A landscape with many valleys, sampled at points; each row gives a point and its height.
A ball rolls from a point to whichever of its 6 nearest points has the largest drop for the distance, and stops where none of them is lower. Distance is the straight distance between rows; heights are no part of it.
q585: [-20  13   0  11 -12  -1  21  -4  12   4   3  12 -13  -6   0  -4   1   5
  -2   2  -8  22   5  -4  11 -10 -25   4 -13 -20  -7 -20   9   1  -4   8
   0  -5  10]  h=41.3
q844: [ -8 -19   2 -11  30   5   2   4   9   5 -28 -15   3  16  16   2   0 -11
 -20   4  14 -19 -15  -4 -23   5  13 -11   3  20  12  20   7  11   3 -14
  13   1  -2]  h=45.8
q305: [-15 -15  -3  -5   9  23  12  12   2  -1 -19  -3  -4   7   9 -19   4  -7
 -18  -4  20 -12 -21 -12 -24   1   6  -7  -7   5  23  15  13   9  -4  -4
  12  -7   1]  h=30.6
q42: [  1 -16  10 -18  11  -2  -7   5  -2 -11 -29   5   0   8   6   7  22  -8
   2  -5  -4  -5  -6   1   9  -7   6   6   0   1   0  11  -2  12  -9   1
 -13   3 -12]  h=46.6
q944: [ 11  -7   4  -5  -6 -24 -21 -20   3  18  18   7  12 -11   6  14   0   0
  13  -9  -2  -1   9  10   6   8   7  12   4   0 -18 -15 -13   7   5  16
  -6  12  13]  h=42.9
q681: [  7 -16  17 -15  15   2  -2  15   3 -23 -32  -4   0  25   1   3  37  -4
  -5 -10   0  -7 -15 -11  -3 -15   0   8 -23  -5  13   8   9  12 -18 -17
 -17  -1  -7]  h=79.4
q816: [ -5  18  -6  31  -6  35  26   6 -14  -1  10 -11  -3  -9   2 -22  -6  -2
   6   8  12   3 -10  -7   3 -10  -6  -7   2 -11   6   8   8 -15  -1  -4
   8 -21   4]  h=5.5
q345: [-11  14   2  14 -11   1  10  -2  14   3  21  15 -13 -10  -1  -6  -1  12
  -2   1 -15  29  13  -1  18   0 -25   7 -10 -20  -6 -23   4  -7  -2  11
  -5  -2  11]  h=39.1
q61: [ -8 -17   2 -12  19  12   1  11   8  -9 -29  -4  -6  12  12  -7   7 -12
 -16  -5  13  -7 -15  -5  -9   2   7  -6  -5  12  16  18   7  11  -5  -1
   4  -1  -7]  h=46.2
q659: [ 12  11  -4   8 -13   1 -14 -10  -3   3  14   1  17 -16  -2   6 -17   0
  10   1  -8  -3  10   4   7  21  10   9   9  13 -13  -9  -4  -1   0   3
   8  -3   9]  h=21.3
q95: [-16  26  -1  23 -15  22  27   0  -2  -2   5   3  -8  -7   7  -8   0  -4
  12  -2   1   6  -1 -12   9 -13 -14  -5  -2 -23  -1   1  21  -8   0   5
  10 -19   7]  h=23.4
q842: [ 23  -8 -10   9  13 -11   1  -3  -5  18   3  -3  19   9  -9 -12 -22   4
  -4  -2   8 -18   1  -1 -18  28   5 -11  20  29   1   1 -10  -6   8 -11
   2  12  -5]  h=52.8
q834: [ -1 -12  -6   9  -1  -5  -2   7  -5   9  -6  -8   4  15   6  -9 -17  13
 -17   2  14 -13  -1   0  -5  17   9  -8   3  18   8   8   0  -3   1 -16
   5   0  -8]  h=29.8
q675: [  9 -17  12 -38  19 -30 -10 -10  -4  -6 -15   8  14  24  -5  22  25 -10
  -2  -5  -1  -7  -3   6  -2  -8  -9 -14   0  16   6   6 -15   8   7 -11
 -16  34 -17]  h=35.6
q499: [ 21 -15  -3   8  11 -30 -14  -1 -12  16   6 -11   8  13   0  -3  -7   4
  -5   4  11 -12  -7   8 -14  15  11 -12  13  27   8  13  -7  -8  11 -11
   3   8 -13]  h=15.2
q537: [ -3  -5   3 -15   4   5  -1   4   3  -7 -23   0  -9   2   1   7   9  -7
  -4   0 -12  -2  -2  -3   6  -9   5   7  -3  -4  -8   6  -5  15  -6   3
  -9   1 -10]  h=43.3
q812: [-19   8  10  -3   1   1  25   6  16   0  -7   1 -18  -2  -4   3  14 -12
  -8   8 -11   6   4 -11  -4 -17 -21  10 -15 -17  -5  -8   6   7  -4  10
  -9 -12   7]  h=64.9
q838: [  0 -13   6 -17   6 -33 -25 -12   1   6  14  10   9   9   3  25  10   9
  14  -8  -8  -2   3  11   6  -7   9   0  -1  -4 -16 -13 -15   9   5   8
 -15  17   7]  h=32.0
q873: [ -5   6   5   7 -11  -9   3   2  14   2  10   7 -14  -4 -11   3   3  10
   0   1 -12  32   9   8  10  -4 -15  14 -14 -21 -11 -17  -3  -2   6   8
 -12  -3   7]  h=64.8
q276: [  5   1  -1   5 -11  -3 -12  -7  -1   4   2  -3   2 -13   1  11  -2   0
   3  -3 -13  -2   3  -3  12   8   8   7  -5   1  -8  -3  -2  -5   8   5
   4  -3   7]  h=36.1
q771: [  8 -16  -9   7  19 -20  -1  -1   2  13 -16 -19  11  16   8   0  -7   7
 -14   9  16 -10 -13   4 -22   4  15 -22  12  20   1  12   1   2   4 -18
  13  -1 -17]  h=31.3
q494: [  2  -2   1  -4  -3 -13 -12  -6   8   4  -2  -4  -8 -10  -6  11   1  10
   3  -6 -11  19   5   3   5  -4  -2  17 -11 -16 -14 -12  -3   8   7  10
  -3   0   6]  h=74.8
q356: [-35  18   0   4 -16  15  31   5  20   7   2  15 -11  -1   5  -5  18 -14
   7   1   5  20   8   4  13 -13 -31  22 -24 -26  -3 -25  11  -1 -28  10
   1 -15  10]  h=58.0
q580: [ -3 -12   5 -23   3 -15 -14  -8   4   4  -9  -2   5   4  -2  19  13   5
   9 -10  -6   8  10  10   1 -15   5  19  -4 -10 -12  -9  -6  17  -7   5
 -12   6   3]  h=35.8
q35: [ -3   1  -6   2  -4  18   6   3 -10  -5 -16   1  -9  -2   5 -10  -4  -3
 -14   5   6   0 -15  -4   0  -5   6  -2  -9  -6  12   3   4   3  -2   0
  12  -6  -6]  h=18.7
q217: [  5  -9  19 -21   7   3   6  19   0 -19 -17 -12  -5  14  -3  11  35  -7
  -5   1  -8   0  -7 -11   5 -20 -10  10 -23 -10   6   6   4   8 -17  -5
 -17 -11   0]  h=69.6
q45: [ 31 -29 -14  -1  14 -25  -3   3  -6  17   1 -21  21  13   2  -7 -14   6
 -10   3  10 -19 -15  -1 -29  11  16 -26  18  30   0  13  -5 -10   9  -6
   4  -1  -9]  h=39.3
q231: [ -6  32  -1  19 -19  23  18  -3   3  -2  28   9  -3 -18   1 -12  -7   3
  11   3  -4  13  13  -7   2  -3 -16  -3  15  -3  -5   1  10 -18   2   9
   6 -26  15]  h=25.1
q644: [  2   2  -4  12 -10  28  17   5 -16  -7   1  -9  -4  -1   6 -21 -15   6
   2   5  15  -4 -12  -5  -5  -6   3  -5  -3  -8  17   9   9  -9  -5  -7
   9 -17  -1]  h=24.2
q354: [-24  11   7   8  -9   4  26  -1  15   6   2  16 -12  -1  -3   3   9   0
   1   3  -7  24   7  -2   3 -16 -27  16 -15 -19 -10 -23   9   3  -9   9
  -7  -9   6]  h=48.4
q933: [  1 -12   0 -35  17 -28 -16  -8  -6   1  -9  12  12  18  -4  26  14  -1
   6  -4  -2  -3   0   7  -5  -5   1 -10   4   9  -6  -3 -12  11   4  -4
 -14  30 -11]  h=29.5
q41: [  9   3 -14  16  -4  15  -3   4  -3  -2  20   3  21  -7 -15 -15 -41   7
  12   4  11 -17  12   1   1  22  10  -4  22  11 -12  -5  -4  -5 -10 -11
   2   6   0]  h=19.9
q312: [ -2   7   6   9  -9  -4  -1  -1  13   7  21   8 -19 -11  -7  -2   1  10
   0  -4 -12  33  12   7  23   4 -19  18 -10 -16  -9 -20  -4  -9  10  11
 -11   4  14]  h=45.5
q872: [ 14  11 -11  15 -11   5 -12   3  -2  -8  28   3  19 -14 -17  -3 -32   2
  12   1   5 -12  19   1   5  22  13   1  14   6 -24 -11  -8  -4  -2  -5
   6   0   5]  h=19.5
q939: [  3  12 -11   3 -18  22  -2  -1  -7  -4  19  -1   8 -17 -12 -11 -26   2
   8   4   3  -9  12  -3   7  12   7   2   8  15  -2  -2   1 -12  -4  -4
  10 -12   5]  h=20.0
q529: [ -9  -8  -1   1  18   5  -2   5   4   5 -28  -4   1  19  10  -5   2  -4
 -17   2  16  -4 -12   2 -15   5  12  -6   4  11  12  14   0  12  -1 -11
  10   2  -8]  h=27.2
q555: [ -2 -11   3 -17   5 -15 -20 -10  -3   1 -11   1   3  12   3  19  13   3
  10  -7 -11  -1   2   7   2  -7  12   3   4  -8  -3   2  -6  10  -4   1
 -11  15  -8]  h=31.1
q713: [  2  23  -8  14 -19  20   6   0   4  -7  30   4   1 -27  -4  -6 -20   6
  13   7  -5   5  16  -8  -3   4  -4   2  16   2  -4  -2   4 -15   9   1
   8 -22  15]  h=22.5
q338: [-26  19   2  14 -14  11  33  -2  15   2  -2  12 -16  -7   7  -5   8 -11
   6  -3  -4   5   1 -13   2 -17 -24   8  -9 -21  -4 -10  18   5 -11  13
   2 -12  10]  h=34.9
q615: [ 11   8   2   3  -9 -16 -21 -13  -3   8  17   6  13 -12   2  13  -1   0
  11  -6 -10  -7   2   3   4  15  11   7   9  16 -15  -8 -12  -1   0   8
   0   6   8]  h=29.2
q622: [-21  20  -1  14 -12  14  30  -1   6  -1  -8   7 -13 -10   3  -6   3 -16
   0   4  -3   2  -1 -16  -2 -17 -17   1  -7 -23   4  -3  18   1  -3  13
   5 -12   5]  h=30.4
q914: [ 12 -17   5 -30  25 -27 -17  -9  -5  -3 -14   2  10  19  -3  14  14  -1
   2  -2   2  -5  -8  12 -10  -8   1 -18   7  14  11  14 -17  12  12  -9
  -5  33 -23]  h=30.2
q363: [-14   9   8  -7  -6  -6  14  10  13   4  -1  10 -18   4  -7   4  14  -5
  -6   4  -7  29  10   5   2  -8 -23  19 -19 -14 -13 -21  -3   6  -3   6
 -15  -8   4]  h=70.1
q261: [  3 -15  20 -28   8  -9  -1  13  -6 -16 -26  -3   2  12   2  17  27  -5
   2 -12   0  -1  -1  -6   6 -20  -1  16 -13  -6   2   4   3   8 -14  -7
 -23  -6  -4]  h=67.1
q251: [  8   6   3   5 -14  -5  -9  -6  13  13  18  -2  -5 -23  -5   2   0   3
   4  -8 -12  19  16   4  14   9  -9  23  -1  -2 -16 -13  -8  -2   9  17
  -3   3  17]  h=44.9
q686: [ -3  -3 -11   7 -13  12  -3  -2 -14  -3  -1  -2   2  -7   3   1 -13   8
  -5   4   2  -5  -2  -1  16  10   6  -1  -3   2   3   1  -1  -8  -3  -3
  13  -4  -1]  h=25.7
q624: [-13  29   1  30 -13  31  29   6  -2  -3  14  -5 -11 -12   4  -9  -7  -2
  14   6   1  -2  -3  -8  11  -5  -7 -12   6 -14  -2   6  16 -20   4   1
   3 -26   6]  h=19.1
q804: [ -2 -14   5 -23  16 -23 -21  -5  -4  -2 -13   6   9  17  -1  17  15  -4
   7   2   0  -3  -2   5  -6  -5   7 -12  12  11   4   9 -11  13   0  -9
 -10  26 -18]  h=28.5
q352: [-11   7   2  -1  -1  14  24   0  -1  -9 -11   4 -15   0  -4  -5   7 -13
  -8   3  -4  -8  -6 -12  -2 -19 -10   1 -11 -12   8   4   9   1 -10  14
   2 -10  -2]  h=43.2
q27: [ 20 -28 -14  -4  16 -23   1   1  -7  13 -14 -22  20  16   8  -1 -16  10
 -14   7  10 -16 -22  -6 -34   5  15 -33  11  24  -1  13   1  -2   4 -17
   3  -1 -11]  h=19.4
q539: [ 16 -17  -6 -14  23 -34 -25  -7 -11   5   7  -8   9  14   0   7   4   6
  -1   5  12 -10 -10  14 -22   2   9 -19   5  20   9  18 -13  -2   8  -8
   5  19 -18]  h=25.9
q514: [  6  -5  -4  14   2 -15 -11   0 -13  15   4  -2   9   6  -2   0  -6  -1
  -5   2   5 -17  -2   7  -3  30   9  -5  12  17   6   4  -8 -10   8 -10
   5  11 -11]  h=33.6
q850: [-14  23  -3  29 -11  35  34   6  -4   3  -3  -8 -10  -6   4 -16   1 -16
   8   4   2 -10 -10 -12   1 -14  -7  -7   2 -24  11   3  17  -9  -4   4
   7 -16   6]  h=34.0
q723: [  9  16  12   1 -12  -9 -16  -6   9  12  32  15 -16 -15 -10   4   0  -3
  14 -14 -14  25  19  14  23   9  -8  29  -8 -14 -14 -21 -12  -9   5  10
 -15  16  15]  h=43.4
q764: [ -1   6  -5  11 -16  27  16   2 -17  -9   9  -7  -3 -13   2 -18 -17   3
   7   6   8  -2  -2  -6   7   4   0  -7   2   6   8   8   7 -16   3  -2
  10 -18   1]  h=19.8
q92: [ -1 -13   1  -4  26 -15 -13  -3   2  11 -19  -6   8  15   8   3   7   1
  -7   6  14  -6 -11  13 -18   3  10 -15  14  16  12  17  -5   8   3  -9
   5   9 -17]  h=28.4
q791: [  7  22  -9   4 -15  15   2  -3   5  -7  30   4   4 -23  -7  -3 -18   7
   5   1  -2   8  17  -5   2   5  -1   3   9   6  -4  -5   0 -13   8   5
   7 -10  19]  h=21.4
q375: [  7  17 -11  13 -19  17  -3   3   1  -9  31   3  11 -22 -18  -8 -32   3
  15   3   6  -5  25   0  -1   7  11  -2  17   1 -15 -10  -4  -9  -3  -6
   5 -12   8]  h=20.3
q17: [ -7  12  -7  13  -9  21  24  -4 -10  -4   0   5 -12  -7   4  -7  -5  -2
   2   6   2  -3  -4  -8  -2 -15  -6  -6  -3 -20   9   0  13  -8   3   6
  12 -13   3]  h=27.3
q517: [  6  24  10   5 -14   1  -9  -2  10  10  30  13  -8 -21  -9 -10  -1   4
   2  -3 -15  29  22  10  24  12 -15  23  -1 -10 -15 -23 -10 -11   3  12
  -9  13  18]  h=40.6
q941: [-11 -17  -5 -15  22  14  19   8  10   3 -27 -19   9  16  14  -7  -7  -5
 -19   2  20 -30 -19 -18 -30   0  18 -14   4  22  14  20  15   4  -5 -16
   9  -9   0]  h=61.9
q233: [ -5  14  -6  22  -6  32  24   1 -13  -3  -3  -7  -7  -5   2 -18  -6  -7
   2  12  12  -5 -12  -7  -3 -10  -3  -6  -3 -13  16   3  10  -8  -5   1
  15 -14  -1]  h=24.5
q950: [ 12  19  -7   9 -13   9 -12  -6   5  -3  24  -1  12 -20 -11   2 -18   1
   9   0  -4  -4  16  -2   5  15   7  11   9  11 -13 -14  -6  -7   6  -1
  14  -5  13]  h=20.4
q583: [-11  18   0  10 -15  10  18  -4   5  -7   7   8 -11 -10   3  -2  -5   1
  -2   2  -8   9   1 -13   7 -18 -13  -1  -6 -24  -4  -3  14  -1   4   7
  10 -16   7]  h=29.4
q975: [  2 -25  17 -11  31 -12  -2   8   6 -11 -32  -3   8  22  10   5  29  -5
  -8 -12  13 -10 -13   6  -6  -8  -1  -5  -2   5  16  18   6  11   4 -15
 -10   8 -16]  h=71.9
q973: [ 14   6   5  -1 -12 -12 -19 -13   7  17  23   3   4 -18   1   9  -1   1
   6 -11  -7   8  13  10  11  13  -2  17   4   7 -18 -15 -10   6   7  15
   0   8  17]  h=34.1
q311: [-19  14   4  10 -13   1  19   1  11   4  12  20 -17   1  -7  -1   5  -3
   2   3  -4  34  12   5  23  -5 -25  22 -21 -29 -13 -27  -1  -8  -8   8
 -12  -7   5]  h=47.8
q335: [  2  -6   1  -2  15 -13 -17  -2  -1   4 -18   2   3  17   2   5   8  -1
   1   2   5  -4  -6   9  -5  -1  14  -7   8   8   7  17  -4  10   4 -10
  -3  15 -18]  h=29.0
q738: [  8  23 -10  19 -19  14   0   7   9 -16  44   4   4 -24 -12 -17 -23  12
  14   2   3  11  29  -3   0   6   4   1  22  -6 -17 -14  -4  -9   1   6
  12 -14  15]  h=24.7
q688: [ 12 -14   3 -27  20 -37 -25 -11 -12  -4  10  10   3  19  -5  28  12   5
   2  -2 -12 -10  -6  10  -7  -2   7 -13  -3   7  -7   3 -23   9  13  -5
 -10  36  -8]  h=30.1
q864: [  2  16   1   5 -17   2   0  -5  17   2  28   4  -6 -21  -1  -3  -6   9
  -1  -3 -12  20  21   0  16   5 -13  10   2  -6  -6 -13  -6 -11  12  12
   2  -3  19]  h=36.4
q73: [  2  19 -10  16 -16  32  16   4  -3  -3  21  -4  -1 -21 -15 -18 -20   1
  14  10  -1   1  15  -2  -5   1  -2  -2  21   1  -4   2   3 -18   0   1
  -2 -29   4]  h=23.7
q960: [  3 -21  22 -20  20 -12  -4  10   2 -16 -32   0   1  21   6   7  29  -9
  -2 -16   7 -12  -4   2   4  -7   1   2 -10   1  12   9   3  14  -6 -10
 -17   7 -13]  h=63.7
q214: [ -5   4   3   5 -10  -5   6  -3   5   1  -1  -2 -11 -11  -6   5   3  10
  -5   0 -12  22   4  -2   6  -9 -13   8  -8 -18 -14  -9  -1   7   6   7
  -1  -4   9]  h=72.2
q540: [ 15 -16   2 -30  21 -33 -29 -12  -8  -4   1   0   5  18  -9  19  13   0
   3  -1  -4  -6  -9   7 -13  -2   4 -17  -3  15   3  14 -27  15  11  -8
  -5  42 -16]  h=31.0
q562: [  9  -4   0   2  -9 -11 -18  -8   7  10  12  -4   2 -12   3  10  -3   7
   4  -8  -9   6   6   4  12   6   9  14   2   0 -14  -9  -3   2   9  13
  -1   0  13]  h=45.4
q488: [ -7  14  -2  10 -13  17  17   1 -10  -8   8   1  -5 -12  -1  -8 -13   3
   3   6   4  -1  -1  -7   6  -8  -3  -5  -6 -13   8   2   8 -12   5   3
  12 -17   4]  h=23.2
q197: [  3  -8   2  -4  -3 -31 -26 -14 -13   8  17  11   9  -2   4  16   5   2
   8  -1  -7 -14  -2   8  -1  14  11  -5   3  14  -7  -2 -11   2   6  11
  -7  21   2]  h=35.9
q977: [ -9   1  11 -19   3  -6  10   6   6   1  -8   1  -7   0 -10  10  16  -9
  -4  -1  -9  24   8   3  -2 -18 -15  23 -11 -11 -12  -4   0   7   1   8
 -16  -9   6]  h=83.8
q57: [-21  30  -1  29 -16  27  34   6   8  -2   2   5  -3  -9  10  -9   4  -6
  12  -8  -4   7  -7 -12   4 -10 -13  -3  -1 -31  -2  -6  18  -8  -9   8
  11 -18  13]  h=27.4
q998: [  5   0  -3   6  -6  -4 -13  -4  -7   7   2   2  13  -3   4   4 -12  -3
   7   0  -7 -12   4   7  11  23  12   0   3  17  -4  -3  -7  -6   0   3
   7   5   2]  h=28.7
q108: [ -5  -9   3 -13   8  10  10   9   2 -14 -22  -5 -16   8  -3  -3  15 -17
  -8   7  -4  -6  -8 -13   6 -16  -5   3 -18  -3   4   6   2   8 -11  11
  -6  -7  -2]  h=59.4
q531: [  6 -17  18 -24  15 -14  -5   7  -2 -18 -30   2   2  27   9  10  38   0
   1 -18   8 -11  -8  -6  -4 -17  -5   5 -18  -5  20   3   3  11  -9 -26
 -22   9  -8]  h=79.7
q238: [ -5 -12   1  -6  15   8  -7   4   0  -5 -29   1  -6  14   7  -2  13  -8
 -10  -2  -1  -2  -8   5   1   2  11   3  -3   5   8  14   2  11  -7  -4
  -2   1 -17]  h=36.6
q474: [  3 -22  19 -29  21 -22  -9  -1  -4 -11 -28   8  10  25   6  13  25  -8
  -1 -11  10 -14  -7   6   2 -10  -9 -11  -3  16  14   6  -1  14   3 -14
 -15  19 -18]  h=57.1
q809: [ -4   1  -4  12  -6  35  16   8 -15   2  -6  -6  -2   1   5 -27  -8  -4
  -7   9  17  -5 -18  -6 -13  -3   6  -8  -6  -5  19   4  12  -6  -6  -4
  10 -13   2]  h=29.7
q711: [ 12   5 -11  18  -1   1 -10  -2  -7   4  18   2  25  -5 -13  -3 -29   1
  13   1   2 -18  11   4   0  32   8  -4  16  12 -12  -7  -3  -5  -7 -11
   9   9  -1]  h=16.2
q3: [ -4  17   1   7 -17  13  14  -3   1  -8  17   2  -7 -22   1  -3  -9   9
   3   2  -6   6   9  -7  11  -6 -11  -4   2  -3   1  -3   9 -15  11   6
   8 -19  12]  h=24.0
q929: [  5  -8  -3   1   3 -33 -21  -8 -16  13  11   9   5   3   4  11   5  -1
   9   1  -3 -14  -1  14  -5  14  14  -9   8  18   0   5  -9  -4   6   2
  -6  22  -6]  h=40.9
q237: [  2 -16   1 -16  10 -33 -21 -10  -9   0  11  11   8  15  -1  25  10   9
   9  -3 -10  -7  -2  11  -4  -5  10  -9   4   2  -7  -3  -9   8   7   3
 -13  32  -3]  h=30.3
q985: [ -9   6   1  -6   0   4  12   6   3 -10 -13   4 -14  -3  -7   7   8 -10
  -7   9 -12   3  -2 -11  -2 -17  -7   5  -9 -13  -4  -2   1   6  -2   8
   2 -14   2]  h=47.9
q80: [ 18   0 -11  19   5   0  -2   3  -2  11  19   1  18   4 -16 -14 -34   9
   6   4   5 -20   8   2  -8  32   6 -15  23  13  -5  -4 -11  -7  -2 -17
   4  18  -2]  h=29.3
q640: [  4 -15   1 -13  24 -26 -18  -3   1   7 -13 -10  10  16   5   3   6  -1
  -6   7  16  -5 -11  15 -27  -5   3 -17  11  17  11  18  -9   8   4 -11
   9  16 -23]  h=28.0
q505: [ 30 -28 -10  -7  15 -31 -17  -2  -9  18   6 -16  14   8   2  -6 -11   8
  -8  -1  12 -12  -6   9 -27  11  16 -20  12  26   6  14  -9 -10   9  -6
   5   6 -13]  h=30.5
q649: [  6   0   5   0  -7 -13 -10  -2  15  13  13  -3 -13 -13 -11   3   5  12
   7 -10 -10  30   6  12  12  -5  -7  24  -9 -20 -10 -18  -4  -1   8   7
 -18   6   7]  h=65.7
q643: [ -6  -2  -5  -3   2  23   9   7  -3  -4 -16   3 -14   0   0 -17   2 -13
 -14   9  11  -3 -14 -11  -6 -10   0  -3 -10  -1  19   4   6   4 -10   7
  10  -6  -4]  h=30.7
q639: [-16  26  -1  21 -15  23  25   1   4  -3  19   4  -4 -15  10 -11  -2  -1
  15   2  -9  10   2  -7  14  -4 -19  -7   5 -17  -3  -2  19 -12   7   7
   7 -23  14]  h=23.0
q945: [ -9   7  -4  22  -3  36  30   9 -12   6 -10 -13  -1  -1   1 -28   2  -7
  -5  12  18  -4 -20  -9 -16  -9  -3 -13  -2  -9  24   3  10  -5 -11  -1
   7 -17   4]  h=41.4
q794: [  2  -5  -1 -13   2  -5 -10  -5   1  -3 -19  -3  -3  -4  -1  11   6   1
  -1  -3 -16   7   2   2   3 -12   7  14  -6 -10 -12  -2   0   9  -2   7
  -7  -1  -3]  h=45.7
q592: [  8 -12  -3   9  16 -25 -13  -2  -5  14  -3  -8   9  15   2   1  -2   6
  -9   4   8  -5  -9  12 -16   9   9 -17  12  14   5  14  -4  -5   6 -10
   4   9 -16]  h=23.9
q414: [ -5  -9  -2  -5  -2  -3 -13  -3  -8  -3 -15   2  -2   6   5  11   4   5
   0  -3  -9  -1  -2   6   5   1  15   2   1  -2  -4   0  -6   7  -4   1
   2   8  -8]  h=32.3
q918: [  0  10  -5   4 -17  14   5  -2  -8  -7  16   2  -1 -21   2  -6 -13   4
   1   4  -5   5   5  -5  12   1   0  -1   1   3   0   2   3 -14  10   3
  10 -13   8]  h=22.0
q997: [ -3   3  -5  -2  -7  14   6   1  -3 -11  -9  -2 -12  -9   0  -4  -6   2
  -9   6  -5   1  -7  -6   3  -8   1   2  -8 -14   3   0   2   3  -2   6
   9  -9  -2]  h=29.1
q394: [  1 -12  13 -24   7   2   5  13   0 -14 -22  -6  -6  10  -1  11  21  -6
  -2   0 -10   0  -2  -5   5 -14  -2  14 -11  -6  -1   3   3   9  -9   3
 -19  -9  -5]  h=54.0
q20: [ -8  20   1  14 -12  12  16  -3  10   3  23  10  -7 -17   4  -8  -4  10
   4   2 -11  22   8  -6  17  -6 -25  -1   5 -11  -5  -7  13 -12   8  13
   7 -11  16]  h=28.6
q530: [  0 -12  -3  -3  14 -28 -21  -4  -6   9  -5   0   2  17   1   7   6   2
   3   3   6  -9  -5  14 -11   1   9 -14  12  10   7  12  -7   6   4  -8
   1  27 -17]  h=27.1
q258: [ 12   9  -3   5 -11   4 -13 -11   5  -1  15  -4   7 -17   0   7  -9  -4
   1  -7  -9   2   9   0  12  14   5  10   3   6 -10 -12  -5  -3  10   6
   3  -2  16]  h=24.1
q853: [ -1  -5  -5   6   8 -15 -16  -3  -6   4 -11   0   2  15   7   9   1   6
  -3  -1   3  -6  -5   6  -1  10  17  -8   5   5   4   5  -7   3   3  -6
   4  18 -15]  h=28.8
q85: [ 12   9 -10  10  -8  12 -10  -5  -1  -2  15   1  16 -10 -11  -1 -27   1
   4   2   3 -12  14   1   5  24   8   5   8  16  -4 -11  -4  -7  -4  -5
  10  -1   4]  h=19.3
q87: [-15  -1  16 -11   4  -5  23  10   9 -11  -5 -10 -14  11  -4   9  26 -22
 -10   6  -9   4   3 -10   4 -24 -18  10 -24 -12  -4   0   5   7  -7   2
 -20 -15   8]  h=75.8
q678: [ -1 -12   3 -15  16 -15 -18 -10  -9   4 -20   8   0  14   4   9  18  -2
   3  -1   0  -6  -2   9  -5  -2   9 -11  12   8   4   8  -5  11   1  -4
  -4  25 -19]  h=28.9
q899: [ -5 -11   8 -29   8  -8  -5   3   0  -1 -19   0   1   4   0  20  18  -5
   6  -5  -9   4   6   2   3 -13   4  20  -3  -7  -7   0   1  13  -8   4
 -15   2  -6]  h=38.1
q318: [  5  13  -8   7 -18  13  -7  -4  -2  -6  16  -4   8 -17  -7   0 -21   3
   3  -2  -4  -3  12  -4  13  12   2   8   6   6  -2  -5   2 -10   1   5
   8  -6   8]  h=20.6
q593: [  5   9   9   4 -12  -9  -7   1   8   9  27  14 -16 -10 -10   1  -2   3
   5  -5 -14  34  12  11  26   6 -20  26 -10 -18 -14 -23  -6 -16   4  14
 -20  11  10]  h=44.0
q247: [ 18 -16  -5  -5  24 -30 -15  -3  -6  16  -6 -18  11  14   7  -1  -5   9
  -6   8  14 -10 -11  10 -30   2  16 -20  10  15   6  18  -7   1   8 -12
   8   6 -17]  h=26.5
q576: [ -3  -5  -4   3  -5   5 -11  -1  -5  -2 -13  -2  -2   6   6   1  -6   5
  -9   1   1  -4  -9   5   8   8  15  -2   1   4   3   3  -3   4  -2  -2
   8   3 -10]  h=25.4
q26: [  2   0 -16   7 -10  14   0   0  -3   5   8  -5  14   2  -3 -12 -25   3
  -3   1   9 -15   9   0   2  26   3   0  13  22   5  -1   2  -7  -8  -9
   5   3  -4]  h=26.6
q986: [-10 -21   3 -10  29  11  -1  18   9  -6 -25 -11   1  12  12  -5  10  -7
 -19  -7  15 -18 -17  -9 -18   1   7  -9  -7   9  20  24  14  12  -1  -8
   6  -9   0]  h=54.8
q216: [-11 -12  -1  -7  12  19   4  13   5 -14 -18   0  -8   8   5 -15   8 -10
 -17   2  10  -8 -16  -9 -10  -4   2  -7 -10   2  22  11   6   9  -9   8
   6  -4  -1]  h=41.5
q600: [ -6  -5  -8   0  -1  15   1   4  -5  -2 -19  -5  -2   8   6 -13 -12   6
 -13  -2  15  -6 -11   2  -8   7   8  -4  -4   6  16   9   5   6  -5 -11
  15  -2  -3]  h=13.3
q431: [ -6 -23   6  -9  19  11   1  18   6 -15 -27  -4  -6  14   5 -12  20  -9
 -16  -2  10 -10 -18  -7  -2  -3   0  -8 -16   2  18  18   8  10 -13   3
  -3  -2  -4]  h=61.2
q728: [  2  -4  -1  -3  -8   0  -4  -7   1  -4  -3  -4  -9  -7   2  10  -1   4
  -6   1 -18   8   2  -3   8  -6   6   5  -8 -11 -10   0   1   0   4   6
   2  -5   1]  h=49.7
q704: [ 12  29   4  14 -15   4  -7  -2  12  -2  39   5  -5 -25  -6 -10 -11  13
   6  -4 -10  23  26   8  12  13   0  18  10  -2 -20 -22 -15  -4  -2   5
   2   6  23]  h=35.2
q243: [  1  -5  -9   6 -12  19  10   4 -13  -4   1  -6   3   0   7 -18 -18  14
  -5   0  13  -6  -8  -5  -1   8   7  -5  -3   9  18   6   7  -8  -5 -10
   6 -11  -1]  h=10.7

For each start below, name the point where the ball stops.
q87 | q243
q728 | q243
q960 | q243
q723 | q711
q197 | q711
q214 | q816
q537 | q243
q217 | q499
q261 | q499
q713 | q711

Call two points neighbours if one is among the 6 nearest of the other. Go from one point of each pair to the other, from neighbour to neighbour, staying as low as possible. Name the highest point that can't be avoided.
q243 / q816 | q764
q711 / q243 | q918
q816 / q499 | q92

For each start below, name every point that the ball comes to, in order.
q276 | q258 q950 q85 q711
q562 | q258 q950 q85 q711
q944 | q615 q659 q85 q711
q688 | q804 q530 q592 q499
q794 | q414 q576 q600 q243
q311 | q345 q20 q639 q624 q816
q580 | q555 q804 q530 q592 q499
